Each row is a point on a tangle of strands that fork and nearly touch. The rows are in no order.
In the rows, 128 means zero.
Two points are linked if the straight distance between their rows is under 117. Some points are linked to none.
Z170: [ 79 137 145 132 133 138 123 144 187 124  99 158 122 147 183 123  70 168
 178  99 164 134 161 126]
Z325: [100 140 127 139 132 145 135 135 165  55 108 104 148  81 106 126  94 162
 151 145 141 105 145 109]
Z145: [ 83  72 177 139 154 149 124 130 153 117 179 153 106 161 172 169 128 152
 152 115 101 109 138 121]
Z679: [159  67 128 101 106 163 114 120 109 156  58 137 127 166 101 100 111 156
 147 126 138 118 184 134]
Z865: [ 62 161 104 112 103 154 133 163 128 101 114 105 141 155  93 101 123 134
 135  99 125 128 116  97]
Z674: [173 141 100 148 123 106 102  95 126 175 131 110 140 115 115 148 122 115
  96 145 114 122 112 128]
Z991: [207 140 127 119 120 128 128 129 110 117 168 126 127  95 117 156 161  68
 125 158 149 147  82 154]
Z506: [ 89 147 159 113 155 172 147 174  81 117 158  86 103 118 141 125 156 178
 123 123 156 177 151 142]
Z958: [127 159  84  87 143 138 150  82  97 181  99 108 104 119 103 102 120 132
 160 169 169 173 135 136]
Z980: [111 144 160 147 138  66 142 157  88 172 111 120 125  77  97 119  88 101
  63 127 110  91 132 173]
Z489: [126 216 126 135 138 106 129 140 139  63  86 160 110 169  99 107 111 134
 155 136 130 106  51  67]
Z680: [117 209 155 122 141 128 130 162 112  67 107 130  92 164  89 128 144 105
 147 147 131 120  46  82]
Z157: [202 167  88  81 127 138 157 103 126 119 140 115 124  66 121 144 153  88
 146 149 176 138  83 118]
Z232: [118 118 156 120 117 162 120 152 130 107 178 125 141 107 155 130 125 111
 135  90 143 184 159 141]
Z713: [ 65 148 143 124 135 155 135 180 145  66 129  72 144  96 117 123 112 159
 136 153 147  97 158 130]
Z608: [ 87 175 113 105 169 142 177 109 121 115 145 120 130  95 166 129 165 162
 126  94 143 168 126 110]
Z10: [139 144 110 165 120  77  99  99 148 117 120 157 122 137 108 140  97 171
 143 156  99 136 112  88]
Z781: [ 72 174  90 124 155 142 146 110 136 160 119 128 124 114 134 111 130 166
 132  82 145 153 131  95]
Z112: [160  59 135 101 127 144 123  83 151 146 143 134 158 109 156 136 141  88
 121 116 132 116 186 191]
Z516: [153 133 104  63 162 108 135  89  90 173 131 112 109 124 117 150 121 113
 135 154 145 151 128 151]
Z332: [189 182 123 141 134 130 120 134 123 146 109 117  90 139  88 117 154  68
 144 182 149 126  58 115]
Z416: [141  58  90 151 116 150 121  99 151 148 135 129 154  82 119 145 126 170
 147 145 108  94 153 109]
Z906: [170 133 122 121 119 155 127 101 145  82 192 123 139 118 140 155 162 119
 115 109  98 111  93  98]
Z191: [117 140 159 164  94  54 120 161 100 150  92 115 153  99  76 112 104  82
  78 139 112 118 131 176]
Z128: [116 107 133 115 116  96 115  88 118 193  59 136 108 174 125  82 129  96
 110 125 132 105 185 185]
Z832: [235 113  85 167 111 101 108 100 152 181 109 138 141  96 120 131 138 105
 104 136 119  79 100 102]
Z704: [227 146  71 116 123 139 123  79 117 135  95 139 111  96 121 134 144 122
 154 154 156 124 101  96]
Z374: [ 85 134 163 125 136  99 106 157 142 163 107 126 117 164 149 120 123 113
 133 169 162 163 175 190]
Z519: [194 148 125 145 154  70 109 153 124 183 115 144  95 136 120 134 175  61
  90 153 120 107  74 139]
Z522: [122 195 128 117 127 151 202 133  76  74 157 127 122  99 124 115 134  87
 151  97 161 171  54 117]
Z823: [203 190  86 137 133 123 117  98 146 111  96 171  99 138 118 105 157 132
 159 137 145 119  73  64]
Z355: [130 112 191 151 124  93 116 122  96 121 164 111 137 183 142 147 139 107
  60 114  61 103 129 159]
Z825: [150  61 135 151  98 134 120 107 152 112 176 133 173 104 158 139 157  86
 105 131 105 111 170 178]
Z114: [123 148 108 142 121 142 117 138 117 163 148 102 146 107 100 130 106 121
 115 140 131 123 124 105]
Z222: [ 67 110 113 150 112 158 126 133 185  51  86 128 164 139 121 115 143 170
 167 144 117  96 141 101]
Z977: [ 52 150 143 105 151 165 144 199 108 112 123  97 127  99  89 108 114 149
 145 150 156 119 138 135]
Z534: [ 56 131 120 139 119 139 112 161 193  93 130 177 136 144 157 135 100 151
 154  66 148 152 152 106]
Z156: [ 89 130 138 147 116  82 102 121 139 196  48 150 111 166 133  98 143 122
 128 163 134 134 185 192]
Z23: [170 100 125  96 145  98 116  81 126 114 147 129 133 119 122 171 156 134
 126 194  93  99 112 136]
Z95: [ 76 153 109  72 154 183 161 120 112 181 113 127 102  99 123  88 118 132
 169 164 182 153 158 150]
Z527: [ 99 130 134 146 148 155 121 140 184 158 120 132 131 108 164 133 103 155
 145 134 162 133 186 143]
Z276: [158  89 155 195 144  41 118 102 127 120 163 153 139 114 136 160 123 118
 103 169  73  96  73 137]
Z382: [ 42 158 128  99 151 207 145 193 109 150 111 126 115  90 111  81 147 145
 166 155 179 129 146 142]
Z293: [103 163 114 123  97 178 129 157 116 119 140 104 149 116  91 104  96 123
 124 100 134 115 103  84]
Z728: [ 80  93 158 134 179 162 151 143 134  98 174 160 101 147 180 166 158 189
 134  85 101 129 145 118]
Z643: [117 120 172 132 153  84 143 147  65 178 144 103 123 117 144 141 120 116
  55 117 115 126 138 193]
Z614: [ 96 138 175 123 149 141 142 167  98 146 143  93 123 134 148 122 139 118
 129 158 164 172 165 183]
Z953: [ 34 149 111 117 159 150 170 187 171  96  71 137 168 149 137 116 132 161
 131  68 122 105 132 108]
Z473: [158 114 164 149 150  81 127 126  91 160 166 111 127 125 153 169 139 117
  43 116  76 110 108 152]
Z111: [150  85 126 127 123 150 135  94 150 109 192 106 155 118 154 157 158 135
 110 125  90 111 125 129]
Z843: [ 90 113 180 122 131 148  94 142 156 109 139 120 114 201 159 152 128 132
 131 137 107  86 157 138]
Z869: [ 92 129  88 105 105 151 117 128 108 149 142 153 126 126  47  97 147 123
 151 116 135 161 138 112]
Z569: [ 91 133 117 145 154 153 165  88 185  75 152 127 156 127 185 139 142 165
 138 104 114 108 142  92]
Z14: [119 170 136 103 152 151 177 134  68 114 172 102 107 115 125 126 145 141
 128 105 146 185 104 130]
Z963: [203  80 112  99 109 122 122  77 150 127 118 140 168 111 136 116 104  91
 118  92 132 117 156 168]
Z178: [ 76 103 157 172 145 133 115 187 122 111 176 116 116 106 148 165 101 189
 121 111  97 147 140 116]
Z400: [111 108 117 123  69 154  91 144 163 136 134 150 135 173 127 103 109 112
 161  69 141 165 167 124]
Z650: [200 169 135 120 150  95 121 127 103 168 148 144  82 161 119 127 183  48
 130 177 127 141  49 137]
Z353: [162 120  98 133  92 153 114  81  95 170  88 113 119 166  91 114 122 143
 125 115 124 116 134  78]
Z242: [114  77 171 173 153 112 129 150 104  86 183 123 121 118 151 178 118 185
 129 120 106 165 138 153]
Z422: [116 165 124 149  81  81 113 148 113 152  77  95 131 159  90 102  88 119
 123 170 150 158 108 135]
Z943: [119 156 113 124 138 160 168  90 156  59 154 131 154 110 144 139 163 134
 118  84 105 111 103  74]
Z269: [189 106 165 164 147  52 138 112 120 104 152 160 134 140 158 156 159  97
  86 176  84  85  79 152]
Z814: [ 93 135 119 163 140 135 118 168 140 129 162 101 137  92 115 152 104 163
 100 143 109 123 131 108]
Z870: [200  76  78 154 107 128 115  76 145 124 117 136 162  75 111 133 117 156
 133 162 122 114 133 104]
Z867: [100 100 157 104 123 136  99 149 129 157 115 119 131 187 105 128 111 108
 107 116 113  84 158 157]
Z782: [145  65 138 118  84 184 124 166 110 156  44 134 129 163 131  84  99 156
 163 103 157 138 179  97]
Z131: [ 67 134  90  92  61 162 153 178 144 118  76 118 125 184 108  72 114 144
 158 105 158 124 132 102]
Z340: [197 101 167 125 135  47 150 134 100  90 139 154 120  89 155 156 157  79
  85 157  92 116  93 182]
Z411: [149 199 145 139 123 143 133 162  98 108 144 116  90 144 102 127 145  71
 140 137 139 133  40  90]
Z974: [207 101 138  96 135  99 141 142  88 109 149 131 136  84 118 167 156  74
  92 143 119 113  94 168]
Z74: [103 112 147 116 143 121 118 145 122  86 179 160 120  86 140 138 126 142
 154 108 149 191 156 147]
Z730: [146 121 105  80 171 103 148  92  94 153 172 105 124  97 184 164 159 135
 116 169 123 152 135 160]
Z922: [212  91 114 115  85 128 114  57 135 123 105 131 151 144 116 115 119  81
 112 112 116 114 130 131]
Z895: [ 61 151 110 130 161 160 173 128 168 139  90 158 140 138 168 115 142 156
 134  48 137 117 140  91]
Z261: [122  91 148 140 157 164 121 141 162 169 129 141 139  91 159 132 111 132
 127 156 161  97 188 166]
Z742: [115 129 157 119 119 114  97 155 113 123 117 106 136 128  98 118  55 106
 133 116 137 144 141 161]
Z587: [ 47 155 142 129 141 140 153 173 164  58 126 133 147 151 166 125 140 149
 148  86 127 136 134 113]
Z486: [234 101 103 171  98 134 116  87 168 140 106 128 145 118 121 150 120 143
 128 140 123  71 102  93]
Z395: [144 159 112 161  89  70  79 148 134 128  91 117 127 161  90 121 100 150
 127 164 108 134  94  97]
Z252: [102 123 129 144  75  89 121 170 110 173  62  90 149 146  81  79  79 116
 103 146 121 116 146 167]
Z3: [108  81 167 143 158  98 118 145 138 103 165 135 130  92 141 158  95 146
 156 149 133 163 157 172]
Z811: [170 176  84 148 105 148 121  85 129 150  89 131 110 158 120 115 114 150
 129 114 139 124  80  60]
Z15: [126 194 111 119 134 131 174 130 125  71 139 142 140  97 106 115 152  91
 139  69 145 178  63  97]
Z485: [105 107 107  93  81 165 139 157 122 124  61 125 115 189 111  83  82 151
 170  92 143 126 148  85]
Z92: [183 152 142 161 151  21 123 121 125 150 125 172 103 129 145 135 166  82
  84 174  92 103  87 147]
Z93: [150 115 116 102  85 153  94  75 127 126 148 124 145 170 112 118 130  86
 124 111 122 126 136 136]
Z240: [154  99 128 172 142  75  94  93 154 110 144 159 123 119 118 163  90 151
 140 159 100 114  86 111]
Z491: [115 129  96 121  88 150 104  89 146 114 153 139 133 176 128 117 155 110
 144  95 118 150 143 109]
Z246: [124 119 146 101 128  91 121  92 109 156  91 111 112 179 109 103 103  97
  88 120  92  87 154 169]
Z641: [119 121 121 123 108 179 109 153 155 143 180 155 149 112 146 106 108 107
 143  62 159 169 168 134]
Z657: [155  72 110 143 126 152 115 110 143 183 102 115 140  87 132 122 108 165
 121 138 132  98 193 135]
Z87: [150  72 112 114  85 140  97 126  84 160  66 120 120 190 100 123 129 178
 141 126 106 130 170  73]
Z537: [113 116 132 101 171 126 142 100 109 121 194 116 100 124 192 157 181 156
 122 133 107 156 126 128]
Z193: [ 88 100 142 117 174 137 159 115 116 116 191 155  88 112 198 160 174 189
 142 109 131 166 146 127]

A fork is a point with three links, a tip a point with one. Leave the first point through the second and follow the links. Name the first fork or tip that comes.
Z963 / Z922 => Z114
Z355 / Z473 => Z269
Z193 / Z728 => Z14
Z400 / Z491 => Z569

Follow the links from the first point to the second, and from the first to the third. Name the last point that the two ways share.
Z974 / Z332 / Z422 => Z269
Z650 / Z131 / Z355 => Z269
Z641 / Z870 / Z704 => Z114
Z93 / Z782 / Z170 => Z114

A fork is a point with three links. Follow the links from the first point to the second and name the forks in between, in order.
Z953 / Z3 => Z114
Z332 / Z991 => Z269
Z156 / Z870 => Z14
Z240 / Z814 => Z269 Z114
